Each row is a point on a landscape with many valleys, with its height.
A ball rolls from a point to whichever of its 2 nearest points has the largest drop for the distance, and stops where none of them is lower. Distance is the straight distance between rows; heights are no part of it.
fira h=63.8: 0, 0, 10, -5, 10, 7, -22, 0, -4, -25, 9, 17, -11, 19, -4, 2, 3, -7, 5, -18, 2, -1, -35, -10
pevar h=73.0: 12, 0, -6, -4, 10, 5, -9, 6, 1, 5, 6, 19, 5, 13, 15, 0, 4, 2, -4, 0, -11, 10, -12, -2
Vopil h=9.8: 5, -6, 9, -7, 7, -2, 2, 20, 8, -7, 19, 27, -9, -11, -1, -10, 6, 3, 9, -4, 0, -6, 3, -7
tude h=16.9: -2, 19, 4, -12, -4, -12, 1, 18, 9, -14, 12, 21, -14, 5, -12, -2, -7, 3, 26, 9, -14, -8, -11, -7
pigem h=8.5: -9, -3, -15, 0, 4, 6, -1, 21, -11, -6, -1, -5, -15, 3, 6, -4, 14, 3, 5, -13, 18, -5, 2, 6
fupa h=13.3: 1, -14, 8, -1, 7, 3, 10, 17, 3, -6, 18, 18, -10, -13, 5, -8, 12, 0, 5, -5, 16, -3, 6, 0
Gub h=12.1: 10, -7, 9, -1, 20, 17, 1, 5, 13, 13, 24, 9, -17, -12, 1, 7, 15, 11, -9, 6, 7, 12, -1, -3
zof h=23.2: 4, -10, 14, -8, 6, 2, -2, 7, 10, -25, 10, 26, -4, -8, 13, -4, 5, -11, 12, -18, 8, -3, -13, -9
vifu h=59.4: -13, 30, 8, 7, -20, -12, 10, -9, -4, -2, -10, -8, -8, -1, -16, 5, -8, 3, 1, 4, 0, -7, -1, 9
temaz h=48.1: -4, -2, 1, 9, 1, 0, 4, -24, -1, 14, -16, -12, 11, -14, 15, -4, 1, 4, -5, -7, -3, 6, 17, 12
Nodob h=70.7: -3, -12, -7, 5, 2, 14, 18, 7, 1, 22, 6, -16, -7, -12, 3, 2, 12, 9, -5, 3, 14, 8, 13, 12
vidi h=53.2: -6, 15, -10, 16, -19, -21, -9, -8, -8, -11, -11, -29, -10, 22, -13, 10, 3, -5, -5, 15, 1, -12, 6, -4
zalos h=5.8: 6, 0, 13, -13, 9, 6, -4, 11, 15, -6, 23, 30, -19, -14, -10, -10, 0, 4, 15, -4, -8, -5, -2, -13
Kof h=11.0: 1, -3, -2, -6, 9, 18, 19, 20, 6, 14, 14, 7, -13, -5, 10, 3, 13, 10, 10, -1, 9, 13, -11, 9
vena h=76.4: -5, -5, -16, 10, 6, -3, -19, -10, -7, -3, -24, -15, 2, 13, 16, 3, 0, -7, -7, -15, 5, 3, -10, 1
Folu h=56.3: 10, 8, -3, 0, 6, -9, -8, 3, 9, 19, 11, 8, 4, 2, -14, 2, -10, 4, -10, 22, -21, 2, 4, -14
leg h=67.1: -4, 12, -8, -10, 3, 10, 11, 24, 8, 25, 13, 2, 1, 2, -9, -2, 4, 17, 6, 11, -15, 15, -11, -1
koniz h=59.7: 3, 7, 7, -3, 10, 8, 4, -5, 9, 12, 2, -6, 0, -10, 3, 0, 2, 12, -1, -6, -2, -3, 12, 8
Kava h=58.5: 2, -15, -9, -1, 3, -2, -3, 29, -12, -16, 14, 13, 0, 18, -12, -13, 1, -5, 2, 6, 10, -7, 6, -7
Pava h=54.3: 0, 7, 9, 6, -5, -11, -4, -35, 9, 9, -18, -7, 10, -8, -3, 11, -20, -4, -4, 1, -15, 1, 7, 4
zeget h=59.2: 0, 5, -7, 1, 5, -1, -6, 11, 7, 32, 13, 0, 1, 2, -21, 1, -3, 12, -15, 22, -18, 10, 0, -12
keka h=74.0: -3, 7, -15, 15, -16, -24, -2, -6, -4, 0, -17, -19, 11, 24, 3, 7, -8, -8, 10, 18, -8, 2, -6, 3
Rupul h=14.3: -18, 10, -9, 0, 4, 2, -10, 14, -13, -15, -6, -12, -17, 10, -4, -2, 10, 5, 8, -20, 18, -11, -9, 3
Refe h=54.8: -18, 5, 15, -2, 4, -3, -12, 4, -2, -21, 0, 2, -10, -6, -3, -7, 6, 1, 5, -22, 10, -16, -9, -10
kek h=43.7: 4, -13, -12, 2, -20, -15, 8, 15, -13, -14, 0, -6, 8, 18, -17, -5, -11, -13, -4, 16, 8, -11, 16, -4
Bom h=69.9: 5, 7, -10, -7, 3, 7, 3, 18, -1, 18, 10, 13, 2, 14, 4, 4, 2, 8, 2, 10, -14, 12, -18, -3
kevo h=29.1: 4, -13, -20, 5, 5, 16, 7, 8, -9, 11, -2, -7, -8, 11, 23, 3, 17, -6, -3, -3, 19, 16, -17, 11
mafot h=38.0: 11, -7, -3, 2, -4, -13, -12, 5, -5, -18, -5, 1, 12, 29, -9, 0, -9, -11, 3, 11, 1, -3, -7, -5
geno h=12.9: -4, 10, 1, 0, 11, 1, -7, 8, 6, 8, 11, 6, -14, -5, -12, 0, 3, 5, -4, -3, -2, -4, -3, -3
gufup h=7.7: 6, -1, 7, -1, 17, 10, -12, 10, 5, 7, 22, 18, -18, -3, -2, -2, 12, 5, -6, -4, 2, 5, -5, -8
fim h=40.6: -1, -8, 7, -5, -4, -5, -16, 9, -9, -33, -4, 1, 18, 19, -2, -10, -4, -4, 11, -4, 9, -11, -5, -7
sefem h=16.3: 9, -3, -2, 0, 15, 16, -1, 10, 4, 26, 18, 10, -6, 1, 3, 2, 14, 12, -11, 9, -6, 16, -5, -5
lavag h=70.6: -5, 12, 3, 9, 8, -5, -19, -14, 3, 4, -10, -10, -13, -2, -8, 10, -2, -6, -11, -13, 2, -6, -14, -2
keze h=62.9: -10, 0, 2, 0, -21, -9, 13, 11, -20, -26, -2, 12, 13, 0, 0, -10, 0, -4, 10, 0, 10, -14, 12, 14
kom h=70.8: -1, -15, -24, 9, -12, -4, -1, 0, -6, 12, -16, -13, 1, 19, -3, 9, -7, -17, -9, 7, 5, 11, -13, -1
Gos h=67.9: -4, 17, 6, 7, 8, -9, -24, -18, 7, 4, -2, -10, -6, -10, -16, 10, -8, -2, -12, 0, -12, -7, -8, -9
Biz h=66.1: -4, -7, 18, 4, 0, 6, 6, -9, -4, -2, 7, -7, -5, -24, -3, -6, 12, 8, -16, -2, 16, -2, 31, 1
pim h=18.4: 14, -9, 15, -8, 7, 12, 2, 1, 17, -9, 14, 25, -13, -15, 11, 3, 6, -11, 8, -13, 9, 5, -13, -6
sigo h=49.5: -6, -1, -19, 6, -20, -13, -10, -3, -14, -14, -9, -27, -7, 25, -17, 5, -6, -11, -7, 10, 9, -9, 15, -7
Moso h=59.9: 11, -12, -16, 5, 12, -4, 0, -4, -3, 5, -2, -3, 22, -3, 40, -11, 9, 3, 4, 7, 1, 11, 12, 8
doz h=37.1: 12, 8, 11, -23, -3, 5, 0, -4, 19, -2, 6, 23, -15, -14, -12, 0, -13, -7, 14, -2, -12, -7, -10, -8
bemo h=33.3: 5, 4, 1, 0, 3, -12, -8, 7, -2, -13, -4, 10, 8, 10, 0, 0, -6, -5, 4, -1, -4, -5, -9, -4
lokor h=71.3: -1, -5, -16, 12, -15, -17, -4, -9, -13, -13, -25, -16, 15, 22, 4, 1, -13, -11, 5, 7, 1, -1, 3, 4
nevid h=76.0: -11, 5, -13, 10, -17, -11, 10, -19, -22, -1, -22, -8, 18, -2, 15, -12, -7, -7, 8, -5, 4, 2, 10, 19
tepit h=62.7: 13, 1, 11, -16, 13, 13, 1, -3, 21, 0, 18, 12, -3, -19, -5, -1, -2, 12, 3, -2, -14, -5, 13, -6
gulop h=37.3: -2, 3, 1, -5, -3, -14, -5, 16, -4, -29, 2, 9, 9, 12, -4, -7, -5, -1, 16, -2, 0, -12, -5, -3
Demot h=77.5: 17, -7, 10, -7, 12, 3, -21, -2, -3, -13, 14, 27, 5, 9, 14, -4, 8, -2, -8, -5, -11, 7, -10, -18
Lim h=28.5: 1, 4, 10, -6, 1, -7, -2, 3, 6, -16, 0, 16, 5, -6, 7, -2, -4, -6, 6, -15, 0, -8, -10, -4
Muzo h=52.8: 14, 9, -4, 8, 7, -12, -23, -8, 5, 11, 7, 9, 2, 9, -9, 5, -8, -5, -15, 16, -23, 5, -6, -18
Bis h=33.4: 7, 8, 6, -11, -6, -6, 5, 3, 14, -9, 3, 22, -5, -7, -6, 4, -14, -9, 11, -5, -8, -8, -11, -4
Lopob h=61.6: -1, 3, 8, -2, -15, -13, 16, 10, -7, -13, 4, 18, 8, -6, -8, -7, -8, -5, 7, 1, -1, -10, 9, 5
sizus h=53.3: -7, -3, -2, 6, -1, -21, -23, -13, -8, -11, -21, -7, 22, 7, 13, -6, -7, 2, -6, -1, -11, -4, 6, -13
vame h=53.5: 4, 3, 8, 2, 22, 16, -2, -31, 16, 7, -7, -24, 4, -17, 21, 10, 4, 14, -1, -6, -6, 6, 4, 7
mogu h=17.1: -2, 9, 6, -13, 11, 15, 5, 9, 14, 2, 8, 9, -18, -7, 2, 3, 2, 7, 19, -13, -3, 0, -13, 7
fesis h=40.0: 2, 15, -2, 4, -7, -15, -3, -1, 10, 0, -6, 0, 1, 11, -8, 14, -11, -10, 1, 10, -12, 0, -18, -5
lebat h=59.0: 12, 4, 6, -8, 11, -1, -10, -5, 14, 16, 19, 10, -2, -11, -20, -2, -9, 0, -10, 11, -19, -2, 7, -14
Vigat h=60.6: 4, -16, 0, -1, 9, 4, -8, 23, -7, -10, 19, 20, -10, 14, -1, -10, 12, 0, 3, -4, 10, 1, -6, -6
getuz h=56.7: 4, 2, 14, -3, -1, 22, 25, -25, -1, -2, -1, -4, 17, -13, 4, -9, 2, 13, 2, 3, -14, 4, 30, 15
dup h=53.8: -2, -1, 4, 6, -10, -3, 9, -13, -15, 1, -9, 1, 19, -14, 12, -13, 3, 7, -6, 1, 1, 3, 32, 12
levup h=57.2: 10, -4, 8, 0, 20, 7, -8, -10, 14, 8, -1, -4, 2, -12, 13, 5, 9, 9, -10, 0, 1, 6, 9, 3
mokid h=65.9: -7, 5, 17, 8, -14, -2, 15, -9, -8, 4, 8, 4, -12, -17, -31, -5, -8, -7, -11, -1, 8, -10, 10, 2
mogid h=68.6: -2, -3, -11, 4, -23, -16, -6, -6, -15, -29, -19, -19, 16, 24, -5, -2, -11, -7, 9, 6, 11, -10, 12, 0
Zot h=59.3: 6, -11, 3, -1, 8, 17, 31, -9, 2, 8, 10, -17, 15, -16, 16, -3, 8, 20, 4, 17, 2, 8, 25, 18
Vesa h=13.2: 0, 4, 9, -6, 9, 10, 3, 3, 11, -7, 6, 12, -12, -8, 13, 4, 8, -1, 11, -18, 8, 2, -18, 6
bopov h=68.3: -15, 3, -8, 5, -30, -7, 25, 12, -14, 6, -5, -5, 3, -1, -15, -1, -5, -7, -3, 8, 13, 0, 5, 12
molo h=79.0: 0, -7, 1, 5, 13, 3, -27, -7, -6, -8, -13, -7, 2, 7, 21, 2, 12, -2, -10, -15, 5, 4, -11, -11
Ridir h=46.3: -2, -9, -25, 1, -22, -5, 0, 10, -15, -13, -4, -19, -3, 25, -18, 1, -8, -10, -3, 13, 9, -9, 24, -10
geb h=51.7: 10, 4, 4, -5, 18, 22, 0, -27, 20, 15, -8, -13, -2, -9, 14, 17, -1, 4, 4, -7, -11, 10, -8, 10
dogor h=52.5: -9, 0, -20, -2, -10, -4, 4, 17, -22, -7, -1, -5, 8, 2, 6, -17, 4, 6, -2, 5, 1, -6, 31, 8
Rog h=45.1: -1, 0, -6, 9, 7, -4, -5, -17, 2, 15, -17, -11, 9, -3, 17, 4, -5, -2, -2, -4, -4, 7, -1, 10
nad h=41.2: 13, -18, -13, 4, -12, -12, -8, 7, -9, -14, -2, -9, 12, 33, -15, -1, -11, -13, -1, 21, 7, -3, 9, -11
Tis h=34.4: 8, -14, -8, 0, 3, 15, 15, 8, 7, 28, 4, -5, 8, -4, 17, 2, 9, 0, -7, 8, 3, 23, -6, 6
Lelu h=19.3: -3, -9, -2, 3, -3, 3, 7, 9, -3, -6, -3, 6, -12, 10, -5, 7, -3, -19, 4, -14, 18, -3, -22, 9
Nitot h=44.3: 2, 19, 13, -16, -8, 6, 5, -26, 13, 0, -13, -4, 1, -13, -12, 7, -17, 5, 6, -6, -19, -9, 1, 6
revat h=67.0: -17, 4, 7, 5, -26, -3, 22, 9, -10, 6, 5, 1, -8, -10, -30, -2, -5, -3, -4, 7, 11, -5, 5, 9
kup h=61.7: 6, -2, 8, 2, 14, -8, -20, -3, 1, -2, 7, 6, 1, -7, -2, -5, 2, -2, -15, -6, -2, -5, 4, -17
besid h=50.0: -2, 9, -5, 7, 7, -20, -24, -11, -2, -3, -19, -11, 12, 11, 8, -2, -6, 4, -2, 2, -13, 1, -1, -9
buzi h=55.9: -2, 2, 5, 5, 1, -11, -7, -13, -1, 8, -8, 0, 14, -8, -4, -5, -8, 6, -13, 1, -12, -1, 24, -1
Vazom h=49.3: -8, 8, -14, 7, -14, -18, -3, 2, -22, -7, -7, -5, 11, 7, -2, -11, -2, 8, -4, 12, -3, -6, 26, 2
vum h=58.4: 1, -7, -6, 4, 8, -8, -7, -9, -4, 1, -10, -7, 20, -6, 35, -12, 6, 6, 0, -2, -3, 5, 16, 0
Big h=62.3: -1, 2, -6, -3, -4, 0, 14, 12, 5, 15, 1, 7, 8, -3, 1, 1, -7, -1, 3, 4, -5, 4, -4, 5
Gegeg h=64.8: 27, -13, 17, -18, 12, 17, 3, -12, 25, 2, 20, 18, -8, -22, -2, 3, 1, -4, 3, 0, -9, -1, 4, -12
Revim h=61.3: 15, -14, -4, -1, 6, 0, 15, 3, 8, 11, 5, 6, 22, -10, 30, -4, 5, 4, 2, 12, -1, 11, 18, 10
bulak h=25.7: -1, -7, -14, 1, 2, 18, 5, 11, -12, 9, -2, 0, -11, 19, 11, 8, 12, -4, -3, -11, 16, 14, -30, 9
fud h=57.9: -10, -1, 15, 2, 7, 1, -17, -2, 0, -24, 3, 2, -12, -3, -7, -3, 0, -16, 3, -23, 9, -11, -24, -15
gifa h=54.2: 2, -8, -6, 12, -7, -9, 2, -17, 9, 19, -17, -2, 5, 3, -1, 16, -16, -20, -10, 4, -2, 10, -19, 2
feb h=67.2: -12, -3, -27, 7, -14, -7, 2, 8, -10, 9, -13, -20, -9, 14, -10, 6, -4, -8, -9, 9, 6, 0, 2, -1
kizi h=51.6: -13, -7, 11, -3, 8, 4, -11, 10, -3, -24, 1, -1, -7, -4, 9, -5, 16, -1, 4, -22, 19, -8, -10, -9
vuni h=61.0: 12, 3, 12, -15, 12, 9, 0, -7, 18, 12, 18, 3, -4, -15, -25, 0, -9, 9, -2, 4, -24, -7, 14, -9
livi h=61.9: -3, 5, 14, -3, 9, 13, 8, -12, 6, -2, 0, -10, 2, -22, 10, -3, 11, 17, 0, -9, 6, -2, 18, 10
vafud h=56.4: -9, -2, -5, -2, -3, -11, 2, 23, -12, -13, 9, 7, -5, 2, -11, -12, 3, 3, 2, 0, 5, -10, 12, -2
Gede h=70.1: -14, 10, -8, 9, -32, -1, 27, -2, -16, 11, -13, -6, 12, -4, -10, -4, -9, 0, 1, 13, 1, 5, 12, 14
noruz h=64.9: 0, 4, 0, -1, 5, 1, -7, 12, -6, -8, 14, 12, -13, 22, -13, 7, 1, -8, 2, 2, -2, 1, -29, -9
Pud h=56.2: 0, -16, -4, 9, 2, -17, -13, -6, -9, -6, -17, -2, 20, 2, 21, -10, 0, -3, -7, -1, -2, -1, 19, -6
vazo h=76.5: -7, 18, -11, 14, -26, -22, 11, -7, 1, 7, -13, -21, 8, 16, 2, 13, -5, -4, 11, 20, -11, 3, -14, 5
geda h=15.1: -9, 0, 2, 4, -8, -6, 3, 6, -8, -14, -4, -1, -15, 7, -17, 6, -4, -15, 5, -11, 20, -13, -17, 5
fav h=62.2: -8, 19, 9, 0, -7, -9, 5, -5, 7, -2, -5, 1, -8, -6, -11, 4, -12, -3, 2, -6, 0, -9, -5, 5
masi h=59.6: 0, 3, -1, 2, -10, -14, 11, 0, -1, 5, -3, 8, 12, -3, -3, -2, -11, -3, 1, 4, -6, -3, 8, 8
vomid h=57.8: -3, 16, 13, 4, -10, -6, 2, -32, 0, -1, -20, 0, 14, -12, -1, -1, -15, 6, -2, -1, -17, 2, 14, 6
zenu h=52.4: -6, 7, -6, 11, -6, -22, -9, -9, -14, 1, -14, -6, 15, 1, 3, -11, -8, 8, -10, 10, -10, -3, 29, -1
Lota h=55.5: 6, -3, 15, 0, -9, 7, 21, -18, -1, -3, -3, 10, 25, -18, 11, -7, -3, 6, -4, 3, -6, 2, 33, 13
Zev h=13.8: 6, -5, 0, -12, 8, 26, 20, 16, 14, 23, 19, 4, -2, -9, 9, 4, 13, 11, 7, 6, -2, 23, -13, 4
dofuz h=65.0: -1, 16, 9, 0, 11, -12, -26, -10, 3, -5, 0, -3, 2, -9, -7, -2, -1, 4, -12, -4, -10, -9, -1, -18
balo h=67.8: -1, -9, 19, 0, 5, 14, 17, -7, 6, 5, 16, -2, -7, -21, -14, -1, 5, 7, -6, -2, 7, -6, 22, 5
Mibil h=10.1: -16, 10, -7, 3, -6, -5, -5, 7, -10, -18, -9, -16, -19, 14, -12, 7, 0, -7, 8, -14, 16, -15, -15, 6
fave h=55.3: 4, -1, 9, 6, 23, 13, -17, -22, 11, 14, -6, -16, -4, -14, 15, 12, 10, 11, -13, -3, 1, 9, 2, 2
Lado h=58.0: -3, -19, -11, 12, -13, -2, 5, -4, 4, 26, -12, -7, 4, 1, -7, 9, -8, -17, -18, 4, 5, 11, -7, -1
Gefo h=69.1: 1, -16, 11, 1, 7, 15, 14, -2, 11, 17, 11, -10, -11, -20, -7, 8, 8, 5, -11, 1, 14, 1, 12, 9
Suse h=16.7: -4, -18, -3, 0, -5, 4, 17, 25, -3, 1, 13, 12, -13, -2, -3, -2, 4, -8, 6, -5, 19, -1, -4, 7
Riba h=64.1: -9, 1, 6, 2, -22, -12, 3, 0, -24, -34, -11, 5, 15, 6, -4, -9, -5, -9, 7, -3, 10, -13, 6, 3
falo h=62.8: -1, -7, 0, 1, 7, 8, -8, 16, -8, -9, 20, 19, -22, 20, -13, -3, 9, -3, 6, -5, 6, 3, -23, -5
Nos h=61.1: -8, 4, 15, -5, 6, 2, -18, 2, -1, -31, -3, 7, -2, 13, 2, 0, -1, -7, 13, -21, 6, -8, -30, -13
vona h=47.7: -11, -10, 2, -5, 3, 6, -17, 11, -11, -27, -8, -9, 0, 12, 2, -8, 10, -2, 3, -20, 17, -9, -4, -11
sived h=11.3: 9, 7, 5, -10, 3, -5, -6, 13, 8, -11, 22, 28, -17, 1, -16, -8, -8, -5, 14, 5, -14, -6, -13, -18
Zud h=51.3: -9, 1, 3, 10, -1, 6, 4, -25, -13, 9, -15, -14, 11, -11, 7, -10, 6, 14, -9, 0, -2, 7, 37, 13
muk h=7.3: -1, 6, -17, -4, 11, 15, 13, 21, -1, 21, 13, -6, -4, 1, 14, -9, 17, 16, 10, 2, 3, 10, -6, 11
mugud h=46.2: -4, 0, -9, 7, -25, -20, 7, 2, -17, -9, -10, -4, 12, 12, -7, -4, -9, -8, -3, 14, 2, -7, 18, 5
Fogot h=20.0: -7, 12, 10, -15, 3, 13, 7, 4, 18, 5, 13, 9, -23, -15, -19, 0, -8, 8, 17, -8, -7, -6, -6, 2
nanu h=44.9: 11, 16, -1, 1, -10, -9, -8, -7, 12, -1, 2, 4, -3, 21, -10, 20, -5, -13, 1, 16, -18, 3, -31, -12
kiba h=60.2: 12, -16, -4, 1, 10, 9, 18, -1, 7, 17, 6, -9, 13, -15, 24, -3, 8, 10, -1, 19, 7, 14, 18, 12
bokad h=41.3: 3, -2, -12, 7, 8, 3, -4, -3, 2, 25, -9, -3, 0, 5, 5, 7, 1, 1, -9, 4, -6, 12, -7, 4
letam h=17.4: -5, 2, 8, 3, 2, -10, -3, 5, -1, -4, 12, 8, -14, -6, -19, -3, -3, -9, -3, -5, 7, -11, -5, -6
rimon h=49.9: 10, 3, 0, -15, 11, 24, 7, -23, 22, 21, -8, -16, 3, -6, 6, 12, -6, 6, 8, -5, -26, 6, -6, 7
vere h=66.5: 4, 8, 6, -9, 4, 4, -9, 4, 3, -14, 10, 25, -16, 14, -5, 5, -2, -8, 10, -11, -6, 2, -34, -7
gavit h=60.9: -4, -13, -11, 9, -16, -8, 11, -2, -2, 25, -8, -10, 6, -3, -13, 2, -10, -6, -16, 12, 2, 9, 10, 4
vufas h=73.7: -6, 2, -7, 7, 1, -6, -15, -4, -6, -1, -15, -14, -5, 6, 0, 3, 0, -8, -9, -14, 10, -4, -7, 2
nug h=64.5: -7, 6, 12, 7, -10, -4, 11, -9, 0, 4, -2, 0, -5, -11, -16, 3, -10, -9, -9, -5, 8, -9, 4, 8
bomer h=37.9: 4, -15, -16, 6, 3, 4, 0, 6, 1, 35, -3, -4, 7, 7, 7, 3, 5, -2, -15, 11, -5, 20, -3, -2
Num h=72.9: -12, 10, -11, 12, -20, -9, 17, -13, -11, 14, -20, -15, 10, 1, 4, 0, -12, -2, 1, 5, 2, 5, 4, 18
febul h=84.4: -17, -2, 16, 1, 0, 0, -16, -7, -7, -11, -13, -13, 6, -15, 21, -5, 12, 3, -7, -17, 9, -13, 5, -18
rozus h=22.4: -3, -7, -10, -2, 3, 19, 8, 23, -12, 2, 10, 10, -16, 19, 7, 1, 17, 1, 7, -9, 15, 11, -29, 8
fosa h=50.1: -2, 3, 0, 9, -7, -14, 1, -20, 10, 18, -18, -8, 6, -1, -3, 13, -19, -8, -6, 7, -9, 6, -4, 4
giru h=49.4: 14, 13, -5, 4, 0, -10, -19, -17, 8, 11, 2, 8, -1, 13, -9, 16, -9, -8, -7, 17, -25, 9, -23, -13
sal h=63.9: -5, 2, 18, -2, 7, 4, 1, -6, -3, -7, 2, -6, 6, -23, 10, -9, 15, 19, -8, -5, 5, -3, 28, -2
tuno h=19.5: -10, -14, -10, 1, 0, 14, 10, 31, -5, 4, 12, 8, -18, 7, -4, -1, 14, -6, 6, -6, 19, 5, -18, 4
kulu h=47.6: 7, 11, 7, -14, 4, 16, 10, -23, 17, 8, -10, -12, 3, -8, -3, 8, -13, 10, 8, -5, -25, -3, 3, 8
Nopaf h=17.0: 13, -11, -3, -11, 11, 24, 8, 8, 13, 30, 20, 8, 1, -4, 3, 8, 13, 13, -9, 12, -11, 24, -9, -2
ged h=40.4: 10, 15, 12, -25, -6, 4, 5, -13, 19, -3, -2, 9, -11, -16, -16, 4, -15, 3, 13, -2, -19, -12, -1, -2
vifo h=54.5: -5, -6, -17, -3, -3, -4, 4, 28, -17, -8, 5, 0, 2, 8, 2, -15, 5, 4, 7, 0, 7, -9, 21, 7
luk h=58.1: 5, -5, 14, -6, 10, 22, 26, -18, 3, -8, 10, -13, 11, -20, 10, -4, 13, 22, 2, 8, -4, 2, 30, 14
vadud h=64.0: -10, -6, -15, 6, -9, -1, 5, 7, -8, 22, -9, -17, -9, -2, -13, 2, -2, -4, -14, 2, 10, 3, 6, 2
vilo h=18.1: -1, -4, 2, -1, 2, 3, 9, 7, 3, -14, -4, 9, -1, 1, 13, 4, 2, -13, 11, -22, 16, -3, -20, 15
visit h=64.7: -8, 12, -7, -4, -3, 4, 14, 10, 7, 22, 3, -8, 5, -2, -11, 2, -7, 12, 4, 7, -10, 5, -7, 7
lofat h=56.1: -12, 25, -2, 15, -21, -20, 0, -7, -5, -5, -12, -23, -9, 11, -12, 10, 1, -1, 5, 13, -1, -12, -2, 3
pafi h=45.3: 3, 20, -6, 9, 1, -21, -13, -5, 4, 0, -9, -4, 4, 12, 2, 7, -7, 3, 2, 13, -20, 0, -6, -6
Bire h=31.8: 9, -14, -17, 6, 9, 16, 6, 6, -5, 20, 4, -6, -3, 0, 27, 4, 18, 1, -7, 7, 13, 20, -5, 7
Tene h=2.5: -5, -1, -20, -2, 7, 6, 7, 26, -11, 10, 5, -2, -4, 10, 6, -7, 10, 6, 5, -1, 9, 5, -7, 9
mevir h=43.8: -8, -10, 9, -9, -2, 6, -19, 13, -11, -37, -5, -5, 7, 19, -7, -10, -1, -5, 18, -11, 22, -13, -11, -15
kez h=66.0: -13, 1, 1, -2, -23, -8, -8, -3, -24, -34, -16, -14, 18, 15, -2, -10, -4, -2, 7, 2, 11, -14, 12, -5
gef h=75.3: 14, -6, 4, -4, 18, 5, -15, 2, 2, -4, 10, 18, 4, 4, 25, -1, 15, 5, -6, -5, -4, 10, -5, -8
Zokuz h=59.1: 5, -4, 0, 6, 6, -17, -9, 0, -3, 1, 3, 4, 4, -4, -9, -6, -4, -4, -16, 4, -4, -7, 14, -10
lop h=81.4: -4, -2, 11, 2, 16, 1, -22, -6, 1, -5, -6, -8, -1, -12, 15, 1, 15, 4, -10, -15, 9, -3, -4, -11
Puler h=66.6: 29, -13, 13, -22, 15, 24, 11, -13, 27, 0, 6, 8, -1, -18, 13, 9, 3, 4, 5, 8, -9, 6, 5, -3
tul h=68.1: 22, -5, 16, -19, 13, 21, 8, -20, 22, -13, 2, -5, 1, -24, 20, 10, 5, 9, 7, 1, -3, 3, 7, 3

For each start below, name the point where the ball stops.
keka => masi
luk => zalos
Tis => zalos
Moso => fesis
gef => masi
Demot => masi
fira => Lim
fave => Lim
Gefo => Lim

Call two points neighbours if one is among the 2 nearest of the other. Go from one point of each pair to the other, from neighbour to neighbour, staying as low as possible. Name the highest point that can't be avoided.
kek and fosa => vomid
Tene and gufup => Nopaf
Vesa and Tene => Lelu
zalos and Folu => Revim
Lim and zalos => Bis
Mibil and Tene => Rupul
